Each row is a point on a landscape with many valleys, with its height.
From any point a ball takes the steepest step (drop divided by distance) to one of its 2 nearest points. It stops when none of these is lower. Distance is the straight distance between rows; heights are no part of it.
j_669 (h 1.59): [137 161 150 154 114 105 108 107  62 127 109  92 121 121 140 148 130 147
 137 110 136 112 109 162 162 109 119 196 124 171  99 100 125 129 132 148
 135 166]
j_115 (h 6.75): [131 121 124  52 135 107 112 146 156 132 123 135  79 116  66 147 122 130
 156 118 112 164 130 106 110  98  62 126 143  69 123  95 101 121 100 100
 145 112]
j_102 (h 6.67): [142  95 132   4 125 133 147  98 112  99 127 128 164 105  80 152  94 133
 178 158 104  98 142  66 152 116 107 117 127  99 176 101 128 109 137 131
 136 108]
j_692 (h 6.55): [132  85 146  46 141 126 112 129 128 117 121 137 133 130  84 159  91 152
 203 121 104 115 125 122 156  88  71 167 130 106 132  94 107 107 101 122
 124 139]
j_833 (h 4.42): [156 161 125 182 111 150 130 103 129 115 144 116 112  80 124  92 194 132
  87 129 132 170 114 139 108 157 133 128 111 124 118 104 114 105 187 119
 166 105]
j_650 (h 6.91): [129 143 127 179 127 119 119 104 128 131  95 139 106 147 128 101 165 151
 130 131 142 148  88 163 117 134 113 169 121 168 110 132 111 151 159 132
 132 133]
j_760 (h 2.15): [136 135 112 142 143 103  99 153 152 146 138  91  80 117 119 121 149 167
 153  85 135 160 101 164 157  99 121 173 120 178  73 105 131 110 127 142
 129 146]
j_579 (h 5.95): [136 143 116 146 125 119 104 126 187 147 134 107  64 161 152  82 155 140
 123  66 134 164 116 191 163 146 159 170 113 154 102 124 123 130 173 143
 123  98]
j_354 (h 6.92): [121 122 110 194  96 121 113 125 147 188 121 152 115 158 162 100 169 136
 125 125 156 185  86 157 132 179 114 118 119 134 109 159  96 124 145 164
 132  78]
j_854 (h 4.83): [148 176 110 180 152 110 136 119 136 161 168 121 100  63 133  77 198 122
  55 107 143 194 113 109  86 143 155 123 139 125 113 108 142 105 164 114
 158 117]
j_3 (h 6.83): [ 96 126 137 135 188 131 134 110 147  82 134 159 184 169 126 132 100 104
 114 123 117  70 134 119 116  88 153 121 146 135 129 119 155 151 130  98
  65 164]
j_235 (h 0.60): [ 92 147 136 200 137 120 133 111 104 127 140 129 157 136 150 110 145  88
  60 133 171 101 128  98  69 137 179 146 150 133 143 143 157 172 141  99
  92 170]
j_109 (h 0.87): [154 135 136 112 169 120 148 112 131 159 108 146 133  96 103 148 156 162
 156 173 172  64 104  77 130  89 108 156 145  99 142 106 114 176 104  66
 159 112]
j_492 (h 3.52): [120 129 133 121 199  70 102 156 159 135 110 130  74 128  94 128 114 132
 145  98 132 135  95 126 106  84  83 158 155 158  91 108 141 121  80 127
 107 180]
j_158 (h 5.81): [ 73 115 149 122 131 147 121 138 103  96 152 157 152 179 126 125  69  98
  97 119  99 128 158 116 105 131 151 102 137 109 143 150 136 133 108 117
  90 170]
j_550 (h 4.21): [126 146 121  59 102 121 138 139 151 112 108 132 104 143 101 107 121 102
 111 105 117 149 162 123 133 143  99  78 120  74 164 128 137 157 132 125
 174  82]
j_606 (h 4.47): [128 111 129 126 141 121 107 155 113 129 121 135 111 116  97 150 134 174
 164 140 115 144  86 126 108 104  76 136 130 132  87 124  95 109  96 108
 140 160]
j_415 (h 6.07): [115 129 107 166 127 194 151 131 158 123 134 139 139 135 172 140 133  99
 132 208 136 109 138 148  78 163 182  89 120 115 138 162 116 125 142 110
  75 129]
j_47 (h 6.72): [147 113 158  61 127 112 130  81  58 113 134  98 171  90 115 166  91 134
 158 152 105  78 133  76 168 122 116 169 121 135 135 105 129  76 107 148
 126 145]
j_432 (h 0.81): [152 113  89 172  83 138 140 174 143 181 164 146 109  95 153 109 203 124
  89 127 157 219  99 157 131 169 130  63 116  90 122 117 115 132 159 163
 199  67]
j_758 (h 5.52): [112 129  92 155 106 141 130 175 149 144 141 153 112 114 154 115 138  92
 112 161 102 187 142 132  67 157 149  56 128 117 103 157 126 112 120 138
 105 141]
j_563 (h 6.10): [133 132 122 144 160 154 182 121 102 136 145 142 140 121 162 173 124 106
 123 229 147  86 133  68 102 161 168  80 147 107 157 171 119 105  66 101
 119 123]
j_116 (h 6.84): [131 139 141  68 105  86 115 146 123 150 125  84 109 105  84 160 130 133
 118  82 161 117 143  97 149  79 105 170 153 110 129  92 130 147 129 110
 143 133]
j_280 (h 5.54): [120  97 117  87 132 159 137 153 157 105 113 143 136 151 134 161  87 122
 186 176 108  99 155 164 144 116 137 118 109 154 130 142 122 104 101 149
 106 129]
j_993 (h 5.83): [129 128 105 168  88 121  93 149 149 143 200 111  79 123 117  88 168 167
 112  65  92 238 106 156 140 143 134  93 112 110  82 114 117 100 164 154
 168  80]
j_150 (h 5.19): [120 111 102 142  89 153 125 144 208 107 150 119 134 148 146  75 122  69
  87  76 110 145 170 157  80 165 170  67 115 112 150 154 161 153 179 157
  80 123]
j_253 (h 1.71): [ 81 148 129 167 128 102 128 140 110 154 126 129 123 145 132 113 120  93
  51 111 165 143 135  93  82 150 145 115 149 134 149 168 158 162 111 119
 112 145]
j_908 (h 7.47): [121 133 105 184 158  78 118 149 163 194 131 167  79 124 121  98 159 144
 109 133 146 184  68 112  88 133  94 116 138 134  88 156 120 129  93 133
 135 112]
j_180 (h 6.38): [164  94 118 145  97 138 117 121  81 126 131 124 161  88 104 158 153 205
 183 149 113 152  82 122 147 134  56 100 108 106 112 127  74  99 122 139
 182  90]
j_886 (h 4.09): [ 98  95 119 108 140 117 140 171 143 125 127 153 134 151 126 180  93 109
 146 188 123 106 141  93  96 113 128  75 154 126 125 165 128 112  59 137
 100 144]
j_541 (h 5.96): [129  97 120 100  72 123 113 140 139 117  95 139 118 158 130 117 104 123
 188 121  90 174 140 162 162 152  83 103 104 135 125 138 112 108 115 177
 153  96]
j_385 (h 7.26): [142 128 113 193 125  97 122 128 156 176 154 161  94 127 130  90 194 158
 110 111 142 194  66 119 125 140 100 110 127 125 100 132 104 118 139 139
 179  60]
j_485 (h 2.66): [101 137 146 146 102 108 125 138  82 164 147 149 147 141 123 108 107 119
  73  95 135 169 133  79 110 154 106 100 138 104 144 156 124 109 104 140
 138 127]
j_261 (h 3.33): [ 91 117 125 175  80 135  91 153 131 148 158 140 128 172 139  93 110 124
 105  67 114 186 125 166 114 160 145 113 108 132 110 159 121 121 153 167
  97 152]
j_837 (h 1.29): [165 163 149 162 107 117 110  80  54 123  98 107 132  91 137 138 156 183
 153 134 131 119  96 174 165  81 113 214 134 166 103  83 119 170 172 133
 169 149]
j_151 (h 2.18): [124 137 163  97 153 126 140  96 101  75  74 129 126 179 151 155  83 105
 162 152 124  72 149 158 154 120 146 173 124 170 148 118 149 130 123 153
 102 174]
j_935 (h 3.01): [143 151 116 125 132  92  99 143 156 142 163  83  67  98 115  93 143 145
 117  52 109 184 135 144 156 123 136 151 128 147  82 100 143  83 136 130
 142 117]
j_147 (h 5.69): [145  88 119 118  58 127 115 113 104 102 120 103 128 129 107 129 132 174
 174  99  98 192 116 152 172 142  59 105 110 127 130 111 107 105 141 177
 185  75]
j_69 (h 5.66): [119 109 102 147  94 142 137 146 192 150 146 144 152 142 158  91 134  84
  91 104 136 160 151 133 123 175 147  79 129 116 141 156 136 129 160 156
 100  83]
j_545 (h 3.00): [133 111 142 107 100 114 137 111 140 125  89 117 146 167 131 115 115 135
 145 107 147 109 140 137 173 135 107 152 129 179 147 146 135 127 131 174
 120 117]
j_374 (h 6.89): [144 111 140  53  98  89 122 141 122 134 135  93 136 102  79 149 124 138
 121  69 144 151 146  71 147 112  75 133 155  94 150 102 125 101 126 137
 151 106]
j_295 (h 6.14): [151 132 116 147 153 158 168 127 120 147 131 157 163  92 140 127 163 122
 110 191 155 108 124  78  99 161 138  92 125 110 147 144 119 120 118 101
 143 106]
j_302 (h 6.24): [144 163 118 127 152 110 115 115 178 134 130 111  92 128 143  96 149 111
 111  79 133 121 146 165 166 113 165 180 130 148 104  92 147 143 155 115
 113 107]
j_835 (h 3.71): [ 88 128 126  82 142 109 146 166 139 132 124 125  87 173 132 171  54  89
 131 152 114 112 181 113 104 112 142  76 150 100 146 168 148 108  39 131
 102 141]
j_329 (h 4.54): [123 116 114 127 144  61 108 159 182 143 108 127  67 137  94 106 115 119
 139  97 129 177 109 122 111 126  69 119 143 165 101 140 149 111  78 158
 121 127]
j_317 (h 6.74): [108 127 123  83 154 147 135 111 143  88 140 138 175 138  85 124 103 116
 124 123 106  98 155 104 127  93 126 108 133  91 145 104 142 158 145  80
 104 130]
j_63 (h 7.04): [122 111 125  78 106 104 121 159 141 137 145 130 127 123 106 126  95 107
 126  88 104 169 159  97 139 133  87  97 136 111 127 129 131  81  90 144
 133 111]
j_974 (h 1.16): [136 140 128 137 167  85 131 123 152 156  93 139 116 116 101 125 163 157
 136 132 169  99  91 101 124  72  94 169 160 141 112 108 129 184 112  85
 149 127]
j_584 (h 6.45): [118 123 128  75 158 155 148  93 139  91 102 134 170 159 121 152  91 132
 162 151 122  47 158 155 179  70 159 144 128 139 156 106 150 168 151 111
  98 129]
j_362 (h 1.65): [116 156 142 202 106 161 120  91 105 138 149 140 142 125 135  87 159 116
  67 128 148 132 115 131  85 154 163 151 114 111 141 126 122 156 175 108
 125 148]
j_439 (h 2.91): [198 128 156 166 157 130 144 100  76 100 126 135 197  62 155 160 137 151
 164 192 135  38 107  80 131 120 162 166 127 150 109 123 131 142 135  93
 111 163]
j_534 (h 3.44): [113 166 152 100 123 126 133  92  71 131 142 124 162 131 116 129 105  96
  72 114 143  76 158  85 149 115 156 141 137  83 160 106 148 171 136  92
 135 130]
j_351 (h 3.20): [168 137 143 168 108 162 105  74  87 101 129 102 164  83 147 133 132 152
 154 131 111 116 124 160 169 140 136 188  96 163 115  98 117  91 187 144
 120 135]
j_861 (h 5.51): [ 88 114 131 111  87 161 108 164 103 102 140 150 138 153 117 129  91 109
 129 147  79 153 153 146 104 142 131  86 116  95 125 146 115 137 117 128
 125 159]
j_929 (h 2.42): [109 103 165 146 157 138 122 128  92 113 132 155 154 172 155 155  87 129
 152 137 115 113 122 129 131 136 121 145 131 164 121 143 114  79  91 143
  83 180]
j_836 (h 1.56): [124 146 146  95 156 145 146  86  48 118 133 123 140 119 125 187 108 122
 135 207 138  45 127  74 146 111 160 156 144  84 161 114 118 163  96  72
 142 146]
j_600 (h 5.82): [117 138 101 162 120 141 109 124 211 144 163  94  99 143 165  57 142  90
  76  57 136 156 133 174  77 166 199 126 123 105 136 150 157 151 211 136
  61 137]
j_742 (h 1.36): [147 159 139 128  87 146 116  88 123  71 107 105 113 117 114  92 147 134
 113 108 102 131 144 168 143 127 138 164 106 135 139  96 133 158 194 127
 156 132]
j_209 (h 5.39): [148 143 139 125 123 112 124  95 163 111 148 139 121 134 121  65 155 117
  85  67 111 162 135 111 156 149 111 127 131 111 135 104 134 116 160 128
 151  64]
j_363 (h 6.80): [166 125 130  77 108 135 126 120 129 126 135  95 126  78  90 139 163 166
 138 108 142 125 129 117 174  82 106 171 145 103 133  71 116 149 161 104
 176  98]
j_172 (h 4.55): [129 133 121  78  83 156 129 122 159  62 112 107 122 144 107  88 119  99
 125  98  93 128 173 155 129 149 135  93 106 102 165 130 148 163 167 135
 157 110]
j_544 (h 2.85): [119 126 105  93 128 124 168 162 142 166 129 146 142 124 124 155 121  93
 103 163 161 121 149  86 117 132 116  54 142  92 161 150 138 134  93 131
 141  93]
j_843 (h 3.04): [183 149 144 153 144 140 120  82  84  95 113 128 169  67 152 144 135 141
 157 166 115  73 116 135 154 113 145 190 124 158  99  92 122 132 161 111
 113 152]
j_169 (h 6.56): [100 123  80 152 129  91 118 188 185 206 160 119  90 125 141  94 141 121
  84  78 146 196 122 130 120 143 153 106 134 141  99 166 151 130 132 152
 108 109]
j_753 (h 3.73): [123 149 104 113 127 106 131 180 156 158 148  75  91  85 116 120 141 120
  96  92 142 156 155 122 123 118 152 130 133 148 100 124 152 107 126 123
 135 134]
j_890 (h 3.21): [129 142 111  98 111 120 156 179 119 200 141 147 105 104 137 139 132  93
  78 135 150 174 147 107 122 151 110  57 137  71 149 140 119 110  88 147
 172  94]
j_619 (h 6.31): [173 108 133 171 105 145 145 109  87 150 122 168 164 101 131 126 179 182
 154 170 152 143  71 105 137 175  79  97 107 112 149 147  84 122 136 139
 192  75]
j_943 (h 4.96): [143 163 142  97 114 110 113 118 153  85 125 104 110 134 123  69 126  95
  86  41  99 138 174 128 135 151 144 122 125 113 144 114 158 138 159 119
 144 103]
j_36 (h 6.71): [154 133 108 210 124 141 133 125 153 204 136 134 114 106 168 107 196 152
 137 149 186 157  82 152 113 170 143 150 110 138 114 147 102 118 150 123
 152  85]
j_447 (h 3.82): [152 146 136  71 126 113 147 122 119 125 132 139 106 107  87 110 165 119
  78 110 151 164 126 100 135 137  90 102 136  58 172  96 121 135 149 123
 213  72]
j_178 (h 2.80): [151 133 141 166 163 117 163 115  99 102 146 122 196  92 155 169 149 120
 120 194 161  38 130  59  91 105 186 131 156 155 133 132 150 139 115  90
 100 165]
j_450 (h 3.59): [146 168 135  80 147 135 152  84 103 124 131 144 142 114 102 113 139 105
  80 131 143 105 147  87 148 139 122 118 125  67 176  93 134 151 139 100
 168  89]
j_114 (h 6.69): [126 122 142  59 134 128 152  91  91 105 144 125 182 116 112 149  90 114
 132 160 124  70 154  55 155 132 142 119 127 117 169 118 143  98 125 136
 118 121]
j_571 (h 6.63): [117 110  96 141 110 120  98 173 185 141 169 162 103 124 118  83 146 129
 130  93  82 223 124 143 129 127 116  79 129 112  78 118 118 111 135 136
 135  99]
j_503 (h 5.06): [118 122 119 154 114 190 151 103 148 121 103 130 162 150 144 128 146 138
 133 179 155  73 134 167 129 127 169 140 115 143 166 148 122 190 181 115
 111 119]
j_561 (h 1.61): [168 151 149 183 159  97 104  90  90 137 158 136 134  80 113 122 164 186
 138 106 108 147  74 102 122 108  80 146 121 124  79 104  95  77 122 101
 149 118]
j_181 (h 1.98): [132 141 172 104 165 113 113  92  46  89 135 133 145 116 137 177  86 108
 132 143 102  78 123 102 143  98 132 182 159 125 104  88 131 131  96 106
 109 196]
j_238 (h 6.79): [150 120 145 131 119 128 131  81 117 100  82 147 137 139  99 103 153 178
 160 139 116 135  95 135 153 120  71 155 136 152 133 117 109 145 148 136
 158 114]
j_321 (h 5.94): [ 93 145  85 151 136 159 170 146 154 157 135 124 117 149 175 157 118  77
  95 181 141 118 165 141  77 146 195  59 132 102 141 173 138 131 108 114
  91 116]
j_775 (h 5.67): [120 118 118  76 102 145 131 156 163 109 123 112 125 144 145 132  90  97
 162 128  95 126 191 155 137 143 151  98  97 137 143 143 139  85 118 151
 116 110]
j_357 (h 3.51): [193 121 151 182 144 141 135  71  73 148 109 128 171  93 162 148 139 181
 181 173 153  69  88 105 168 156 119 176 102 159 132 138 107  99 124 131
 126 113]
j_703 (h 1.80): [125 120 167 102 180 139 136  75  57  42 139 140 178 135 143 186  84 111
 146 192  94  42 124  92 142 100 171 151 150 134 141 105 136 144 111 106
  92 198]
j_893 (h 7.36): [118 105 124 124 101  94 104 172 135 129 141 123 127 135 130 102  86 102
 157  72  86 205 159 132 111 147 105  85 121 148 104 143 146  56 101 171
 117 136]
j_892 (h 6.29): [ 93 108 105 194 125 183 121 149 170 161 157 147 136 146 179 113 142 108
 117 163 137 148 107 175  62 161 190 108 128 118 113 170 109 142 171 122
  53 157]
j_702 (h 6.62): [117 117 140  48 171 121 129 117 135 126 132 147 149 139  90 153  78 123
 155 125 115  86 144  82 144  80 104 138 150  92 143  97 128 130  93  86
  99 135]
j_330 (h 1.03): [188 120 137 174 163 114 105  91 106 142 119 110 105  90 126 153 145 221
 201 118 119 113  65 168 182  90  75 191 111 162  80  89 102  91 109 139
 147 124]
j_294 (h 0.83): [154 149 158 155 103 134  98  68  85  74 123 117 126 115 112 104 154 174
 134  96  92 144 104 181 167  98 114 191 117 150 110  81 121 153 198 133
 161 125]
j_289 (h 2.11): [111 115 145  68 130 104 105 154 165  86 109 130 123 195 136  96  68  98
 166  43  93 129 181 160 137 129 129 124 117 134 150 143 166 129 121 139
 124 132]
j_925 (h 2.49): [ 89 115  98 111 108 119 167 172 165 142 132 121 161 150 132 155 117  85
  78 143 170 102 172 106  96 117 159  40 138 107 169 176 169 155 123 150
 114  93]
j_327 (h 6.39): [134 145 124 120 145 145 133 119 159 121 108 124 134 129 136 132 129 136
 141 131 140  76 145 170 175  89 154 176 126 156 120  97 131 166 156 108
 111 126]
j_763 (h 7.09): [152 127 133 226 127 126 104  78 125 117 131 130 149 129 137  95 180 194
 143  94 135 159  61 161 129 132 101 157 120 168 100 118 103 119 184 139
 120 115]
j_491 (h 4.22): [168 150 121 140 126 138 146 121 108 138 123 113 126  64 119 131 182 148
 122 156 147 128 115 113 132 139 112 144 114 130 127 108 112 106 140 118
 182 102]
j_863 (h 6.73): [185  79 146  62 142 138 141  92 110 116 106 146 159  80  93 153 120 198
 207 181 104  89  88  77 154 112  70 141 126 113 152 121 104 118 125 118
 148 113]
j_282 (h 4.80): [ 95  93 134 158 111 155 141 165 111 115 129 141 180 150 123 158 134 151
 129 183 160  86 111 116  97 114 147 119 134 149 133 168 114 166 126 122
 121 163]
j_434 (h 4.79): [103 149  93  96 150 125 141 133 187 132 123 140 109 154 113 104 125 102
  96  95 119 141 152 138 126 117 121  82 129  80 138 126 148 173 129  90
 134  79]
j_907 (h 6.34): [107 129  94 151 138 103 117 142 204 124 150 113 116 139 128  68 147 105
  66  59 134 157 133 136 106 130 165 129 134 143 119 135 170 170 178 121
  90 124]
j_460 (h 1.12): [108 143 117 122 168 138 152 144 118 166 126 150 122 117 113 156 150 138
 118 175 167  99 109  89  91 104 125 113 148  77 142 128 121 178  88  46
 164 117]
j_22 (h 2.79): [115 153 148 160 155 119 134 121  81 136 109 118 114 133 156 170 128 115
 125 173 162  82 114 122 116 115 159 180 144 170 114 131 129 142  90 112
 120 178]
j_805 (h 5.20): [114  89 124 143 112 182 126 134 169  94 107 147 155 169 145 120 124 142
 155 145 126 107 127 199 137 123 149 143 113 164 144 139 123 161 184 152
  85 153]
j_995 (h 1.50): [146 124 139 117 147 127  98 137 123 129 117 104  79 113 110 151 126 184
 186 105 111 133 100 190 174  73  98 199 115 158  88  82 109 107 123 134
 150 156]
j_625 (h 4.07): [121 156 117 127 124 137 136 143 124 153 128 114 103 105 124 126 148 126
 102 138 140 128 142 131 126 131 140 136 118 124 121 130 122 126 126 105
 143 121]
j_266 (h 6.61): [154  99 135  45 108 124 107 134 123 148 127 101  95  81  72 182 124 164
 184 125 115 148 122 117 137 100  64 157 135  79 124  86  82  87  97 125
 155 118]
j_267 (h 2.13): [162 141 136 151 161 110 113 101 124 108 134 138 138  93 120 106 138 134
 141 116  91 147 117 110 117 125  99 152 130 151  86 100 122  66 121 113
 119 139]
j_312 (h 3.18): [112 158 151 112  98 144 133 122  91 126 149 127 144 137 119 103 107  94
  53  92 117 128 167  98 120 160 143 102 121  81 169 138 140 130 137 129
 143 130]
j_365 (h 1.85): [118 165 144 122 117 130 122 109 116  80  85  97 106 152 142 121 115 101
 121 115 124 106 158 172 124 140 160 161 112 158 132 128 145 148 154 138
 115 165]
j_976 (h 3.17): [117 118  93 158  56 106 106 180 152 155 145 144  99 124 133  96 172 109
  82 102 124 226 104 147 117 156 120  52 120  91 113 135 127 161 159 172
 182  93]
j_934 (h 4.66): [116  76 131 128  98 136 122 167 101 115 119 134 173 128 101 160 128 176
 170 156 129 125  99 115 122 106  84 114 133 148 112 150 100 131 117 139
 137 152]
j_215 (h 6.54): [136 113 105 215 113 173 124 143 151 181 165 141 153 104 168 111 178 146
 123 154 158 153  91 147  93 171 169 124 116 123 112 155 102 119 174 116
  99 122]
j_663 (h 5.29): [120 174  78 171 171 114 151 148 169 186 142 109  86  79 154 100 177 108
  69 135 168 166 127 120  69 141 182 125 140 134 112 138 161 132 139 103
 115 134]
j_229 (h 2.14): [120 113 163 136 151 135 101 112  64  87 127 133 152 136 131 154  97 154
 165 117  95 128 104 145 138 116  91 167 111 152  97 103 112  80 107 131
 122 185]
j_567 (h 3.19): [145 117 122 139 125 102 150 132 161 174  98 111 120 123 123 127 154 141
 147 127 179  95 116 116 155 117 103 161 140 180 129 136 134 125 100 160
 136 104]
j_777 (h 5.11): [114 114  96 127  73 161 122 176 135 131 142 151 136 108 124 126 138  96
 113 161  95 174 146 140 105 146 132  48 106  81 119 136 113 144 142 134
 151 125]
j_443 (h 1.43): [115 163 124 141 164 165 162 108  77 128 142 125 147  98 137 166 140 108
 101 196 150  79 140  89 106 121 178 122 138  79 157 113 134 171 106  42
 152 140]
j_438 (h 3.37): [168 135 139 185 135 102 126  85 113 177 114 116 150 112 148 123 158 155
 148 123 175 102  91 114 163 129 111 190 134 178 112 118 120 111 116 145
 129 111]
j_72 (h 3.70): [151 163 159 127 162 118 133  82  88 145 131 125 118 108 153 141  95 101
 122 145 104  97 148  97 146 140 137 168 135 133 118 112 126  62  69 128
 101 148]
j_866 (h 2.67): [143 154 121 134 185 118 164  93 134 117 115 124 148 112 143 146 134  98
 121 174 144  59 139  88 112 112 150 133 148 141 129 115 151 134 106  90
  95 127]
j_546 (h 4.93): [ 85 104 121 159  85 181 141 139 135 111 133 134 165 168 125 132 129 111
 106 163 153  84 138 143  96 130 166 106 118 126 161 160 129 189 154 140
 110 150]
j_483 (h 2.86): [138 144 120 153 195  95 115 144 144 137  98 124  83 117 124 140 146 152
 156 130 140 117  76 155 123  89 118 180 135 186  67 104 130 137 110 126
 112 191]
j_644 (h 3.81): [119 152 156  99 176 117 149 101  82 108 136 123 119 125 143 157  77  84
 113 167  91  92 163  78 116 124 147 126 161 121 138 125 146  78  47 109
  93 168]
j_200 (h 7.00): [ 69 115 120 157 183 107 140 152 154 120 125 148 146 183 135 146 107 106
  93 132 158  92 123 124  88  94 156 112 161 150 132 158 156 172 108 106
  60 160]
j_808 (h 1.69): [113 133 134  33 143  91 142 140 169 110  83  98 103 169 104 155  69  97
 158 107 135  78 182 121 131  91 119 108 131 122 168 138 168 133  89 140
 117 116]
j_553 (h 5.30): [102 144 125 139 159 103  89 147 182 146 133 140  64 186 162  77 115 115
 124  53 111 185 115 199 125 151 155 151 109 144 101 144 136 132 152 146
  92 141]
j_647 (h 6.76): [183  91 148  81 124 124 128  73 118 117  99 134 125 101  88 134 139 205
 208 150  98 136  91 122 171 107  39 160 136 120 141 103 101 115 119 144
 171  92]
j_140 (h 5.80): [113 139 111 147 113 161 162 147 125 141 151 130 140 110 151 127 129  81
  68 155 127 147 170 110  69 162 174  62 137 106 151 157 139 114 121 133
 109 138]
j_701 (h 1.99): [157  91 105 151  67 147 156 151 144 147 137 136 153 118 139 103 188 117
  92 119 173 172 117 131 154 180 119  76 120 115 161 127 128 147 168 186
 194  63]
j_537 (h 6.23): [144 109 129 176 105 164 138 117 105 142 139 168 176 119 141 116 149 141
 133 163 130 139  99 110 116 174 111  99 114 128 127 154  96 108 137 131
 127 105]
j_968 (h 6.05): [ 98 144 124 126 158 157 166 113 119 112 132 120 107 164 167 182  97  86
 123 209 129  87 167 119  99 143 189  94 142 114 153 170 134 108  75 111
  92 134]
j_539 (h 6.08): [ 92 123  98 151 121 112 139 174 183 202 158 133 132 140 162 105 118  96
  58  85 151 153 157 117 107 143 175  87 147 129 138 177 155 127 127 144
  86 106]
j_249 (h 2.97): [117 133 136 156 155 160 129 151 101 150 125 134 102 131 150 177 118 145
 150 198 135 100 106 149 119 131 150 156 120 149 106 152  97 120  76 102
 120 170]
j_716 (h 2.12): [105 147 117  79 131 106 172 139 151 137 107  90 124 158 129 165  95  89
 103 123 167  68 184 108 132 112 160  87 131 115 178 161 168 145 103 132
 122  98]
j_366 (h 6.70): [147 100 123  70 127 153 161 128 126 115 104 133 160 102  97 154 133 162
 172 198 132  86 127  92 141 115 108 112 124 120 157 129 113 141 132 117
 150 109]
j_340 (h 3.02): [131 112 128 183 112 158 106 112  91 119 137 101 152 128 161 147 117 156
 163 117 121 141 115 178 139 158 130 156  97 177 104 132 104  64 150 164
  90 160]
j_919 (h 4.33): [ 93 125 131 136 125 145 104 150 167 130 143 145 125 185 157  93  94  94
 117  66 104 148 153 185 119 150 171 123 112 132 127 151 141 130 156 134
  74 152]
j_279 (h 2.41): [ 94 125 158  74 170 133 138 126 103  90 114 135 115 187 134 177  62 105
 150 152 107  77 151 141 140 107 145 137 130 127 146 130 139 125  79 123
 103 174]
j_769 (h 0.56): [120 118 148  65 149  70 111 148 169 102  87 117  97 175 113 117  79 114
 152  53 130 116 153 137 149  92  93 155 145 160 147 123 166 139 103 149
 121 138]
j_592 (h 3.60): [174 141 160 149 160 130 125  76  68 147 121 130 129  95 141 160 118 145
 162 173 120  82  94 107 158 140 107 188 116 139 106 115 108  84  71 126
 129 142]
j_375 (h 6.77): [148 100 113  80 104 151 146 135 161 104 112 130 136 106  82 121 161 154
 145 145 121 139 129 121 153 109  92 112 137 109 146 106 114 160 155 117
 171  85]
j_819 (h 7.08): [ 81 137  86 149 159  83 123 185 166 202 144 139  87 120 118 112 143 124
  77 124 164 167 104 109  87 110 130 112 148 124 104 157 143 161  99 112
 129 124]
j_521 (h 2.72): [115 116 140 120  90 106 123 126 125 120 105 115 144 154 100  99 137 141
 102  80 160 126 124 114 150 119  99 148 142 147 152 135 134 174 157 143
 156 115]
j_743 (h 5.60): [102 136 110  84 124 116 114 167 190 129 136 135 115 168 134  93  87  88
 106  47  97 141 181 136 128 137 145  67 122  86 149 157 161 158 127 120
 119  84]
j_76 (h 5.37): [115  91 128 117 134 159 114 157 162 112 116 145 134 163 131 129 108 151
 181 116 109 133 130 191 169 113 125 153 104 169 116 121 117 125 144 146
 108 142]
j_891 (h 1.66): [156 124 157 133 187 134 147  79  53  82 125 139 154 126 162 195 107 138
 169 224 133  14 103  89 144 100 173 161 149 131 145 124 132 180  95  78
 122 170]
j_2 (h 2.39): [105 162 135 128 159  98 125 131 125 124  97 115  91 158 141 135 102  96
 103 118 142 104 141 140 116 122 143 158 141 161 119 135 149 142 101 122
 101 169]
j_852 (h 2.19): [114 129 150 167  78 162 104 108 117 108 154 129 147 149 111  80 127 119
  85  82 109 147 130 151 114 156 134 135 103 120 140 130 123 140 172 143
 119 153]
j_75 (h 6.49): [120 107 154  60 136 155 124  93 101  95 113 150 162 141 106 143  91 163
 176 150 106  82 131 135 185  92 115 169 123 126 153 102 121 150 146 114
 124 140]
j_84 (h 2.47): [142 129 132 135 169 122 139 111 135  85 113 129 150 107 131 129 131 114
 142 160 112 106 130  98  99 131 125 136 138 173 107 125 136  86 108 119
  88 160]
j_821 (h 2.40): [148 114 128 146  71 135 148 112 138 129 119 106 142 124 118  90 179 145
  95  98 168 146 121 129 166 154 109 133 129 142 167 117 134 160 180 164
 184  75]
j_543 (h 5.12): [148 143 118 114  77 122 114 154 129 124 144 106  63 103 107 117 163 145
 118  95 105 213 130 154 142 144  98  97 112  95 108 108 114  98 142 147
 201  80]
j_444 (h 5.59): [118 145  98 166 157 132 132 149 158 170 142 132 101 114 156 107 144 112
 109 144 129 172 125 132  76 156 159 115 136 151  97 155 125  97 120 125
  81 144]
j_177 (h 2.95): [ 90 130 151  86 145 118 115 152 107 121 111 135  78 182 136 151  57 100
 155 120  99 132 156 150 120 135 120 132 122 128 130 141 136  94  60 138
 118 171]
j_498 (h 2.73): [102 118 139 189 148 138 106 141  89 128 157 116 145 146 162 147 108 140
 136 109 124 155 118 160 109 140 154 138 125 179  91 146 128  63 122 156
  65 209]
j_556 (h 3.48): [107 107 147 112 101 124  96 165 149  90 131 140 135 192 156  85  66  76
 151  53  81 162 181 168 103 158 157  93 104 130 143 168 160 112 131 158
  98 152]
j_668 (h 3.07): [101 125 147 109  90 121 130 120 136 101 117 111 166 178 116 103 100 104
  84  72 151  79 159 119 141 127 147 127 127 128 181 149 164 183 163 150
 113 134]
j_193 (h 5.50): [138 139 137 132  74 114 104  99  67 109 151  91 106 112  98 131 144 181
 131  76  98 195 115 144 146 130  68 120 107  96 120  97  97  77 147 149
 201  84]
j_749 (h 6.22): [127 101 101 151  66 155 116 162 140 129 106 134 132 136 143 141 137 134
 175 172 111 162 122 177 133 149 121  98  96 149 108 153 101 128 144 166
 127 119]
j_697 (h 4.26): [140 103 127 102 149 131 139 160 126 126 108 132 108 110 107 179 122 142
 177 198 124 100 111  94  93 114  92 112 141 119 109 146 112 113  57 111
 127 151]
j_441 (h 1.87): [135 134 172 126 160 124 108 102  42  98 104 134 129 125 143 183 101 155
 166 143 112  88  93 158 165  96 109 205 130 152 104  87 111 131 110 132
 135 200]
j_134 (h 4.59): [126 119 103 101  49 139 117 190 141 125 128 110  99 112 117 123 147 118
 115 108 119 190 141 157 137 148 115  71 111  96 126 128 119 151 155 158
 190 105]

Call two points neighbours if one is among the 2 nearest of the other. Go from one point of each pair to the other, from neighbour to neighbour, staying as low as possible. Name the highest point that can't be avoided.
j_432, j_441 -> j_567
j_769, j_150 -> j_908
j_294, j_561 -> j_351
j_235, j_769 -> j_890
j_441, j_109 -> j_181

For each start below, name the point where the ball stops.
j_72 -> j_432
j_75 -> j_235
j_663 -> j_330
